A landscape with many valleys, sampled at points; each row gives a point and its height.
A ball rolls from a point to the lowest of its 3 nearest points, and stops where none of them is lower. Distance is the straight distance between rows; heights are no part of it.
niviz (h 44): [139 188 149 103 143  95  78 173]
Faru (h 456): [103  75 111 140 100 177 195  73]
bevur (h 476): [ 95  88 144 175 114 175 144 122]
leno (h 43): [129 187 155 104 136 102  84 179]
daga (h 69): [144 148 141 130 140 106 109 154]
Zesaz (h 510): [ 86  69 122 170 104 185 172  89]
puman (h 452): [109  85 114 138 118 159 181  87]
Suna (h 83): [142 135 136 132 141 110 119 141]
lemi (h 26): [173 138  96 109 148  76  86 121]
Muf (h 353): [132 105 100 121 128 129 165  95]
Tumam (h 427): [149 119  94 119 141 104 134 108]
vizod (h 357): [ 85 181 166 104 128 127  78 182]
mulu (h 484): [ 91  78 134 182 108 185 153 111]
lavad (h 171): [108 171 167 117 125 131  91 173]
nisi (h 298): [128  99 112 135 133 135 167 102]
vomi (h 180): [143 119 113 128 144 112 137 119]
vigam (h 31): [117 167 164 124 125 125  98 167]
Gafin (h 13): [173 166 121 107 146  75  70 150]
Kema (h 448): [100 100 151 170 115 169 131 131]
kufak (h 414): [137 100  89 112 104 144 187  80]
ded (h 468): [150  93  85 106  80 154 206  70]
zolud (h 107): [114 185 161 107 134 111  82 177]
Meled (h 49): [141 162 149 121 136 105  95 162]
tiku (h 181): [101 191 160  95 138 112  78 182]
zum (h 403): [110  90 122 144 128 153 167  98]
Pimum (h 358): [105 142 166 144 115 150 107 161]
lef (h 460): [149 113  85 109 130 111 146  95]
Tem (h 297): [124 100 126 142 136 136 148 114]
pobus (h 113): [146 124 126 136 144 108 124 126]
diman (h 482): [ 95  85 137 176 109 178 149 114]
sofep (h 458): [104  83 131 157 122 162 163 104]
gon (h 388): [134 105  91 117 117 135 175  89]
maver (h 461): [103  83 111 136 111 169 192  82]
Sav (h 6): [116 124 158 152 122 150 118 144]
zoko (h 166): [121 111 145 150 129 144 135 131]
Fem (h 453): [106  90 138 157 128 159 150 117]
muzu (h 81): [121 198 150  94 141  96  73 185]
tusap (h 304): [ 79 184 164  99 134 125  75 186]
Zukal (h 104): [126 173 159 115 132 114  94 169]
pefu (h 30): [154 175 141 116 140  93  88 163]
Tasol (h 21): [159 179 136 110 144  86  75 166]
Fet (h 122): [165 132  91 108 147  86 100 111]
Pusap (h 88): [152 138 127 131 144 101 115 140]
mebe (h 73): [128 125 151 144 131 132 124 144]
Pez (h 368): [125  96  99 125 116 144 181  87]
Ser (h 230): [131 108 117 136 139 125 154 112]
damen (h 542): [155 117  75 101 126 111 140  88]
zitu (h 170): [108 122 162 158 115 155 118 147]
viti (h 485): [102  81 123 155 118 169 173  93]
Zef (h 12): [181 172 114 105 147  69  56 150]
Guv (h 434): [146 107  82 104  96 138 190  75]
Degur (h 451): [108  79 110 132 103 173 199  74]
rusad (h 143): [131 151 156 130 130 123 109 162]
Zom (h 16): [167 154 117 119 147  81  80 144]
tipon (h 330): [122  98 131 145 135 141 150 114]
sesu (h 341): [121  93 111 129 124 142 174  94]
lov (h 429): [132  93  95 119  99 152 197  76]
Zule (h 606): [154 114  76 101 117 122 163  84]
Bubag (h 248): [ 80 195 163  93 141 116  71 189]
mev (h 176): [112 180 166 110 130 119  87 178]
topo (h 491): [ 97  85 138 165 121 171 152 110]
pefos (h 14): [180 151 103 110 147  76  74 133]
mizel (h 336): [111 105 152 160 126 155 134 131]
vop (h 15): [170 180 126 104 141  74  60 160]
suz (h 151): [159 138 108 125 145  95 111 126]
pidi (h 462): [ 97 156 167 133 117 147  97 170]
Pofom (h 161): [140 113 126 135 143 120 139 122]
Zubak (h 442): [120  87 105 125 101 166 201  73]
ranol (h 11): [178 162 108 106 147  71  62 139]
saz (h 33): [128 121 140 146 137 128 129 134]
ture (h 306): [145 116  98 122 140 112 146 106]
lesof (h 121): [127 142 156 137 132 129 110 155]

Two balls start at each pair of points below. Name the first point that both come to, or write never.
nisi and Tumam: pobus
vizod and vop: never
mev and Pusap: never
lemi and pobus: ranol

Where does a ball stop that starts at each point below?
tusap: leno
Fet: ranol
Pez: ranol
pefu: ranol
suz: ranol
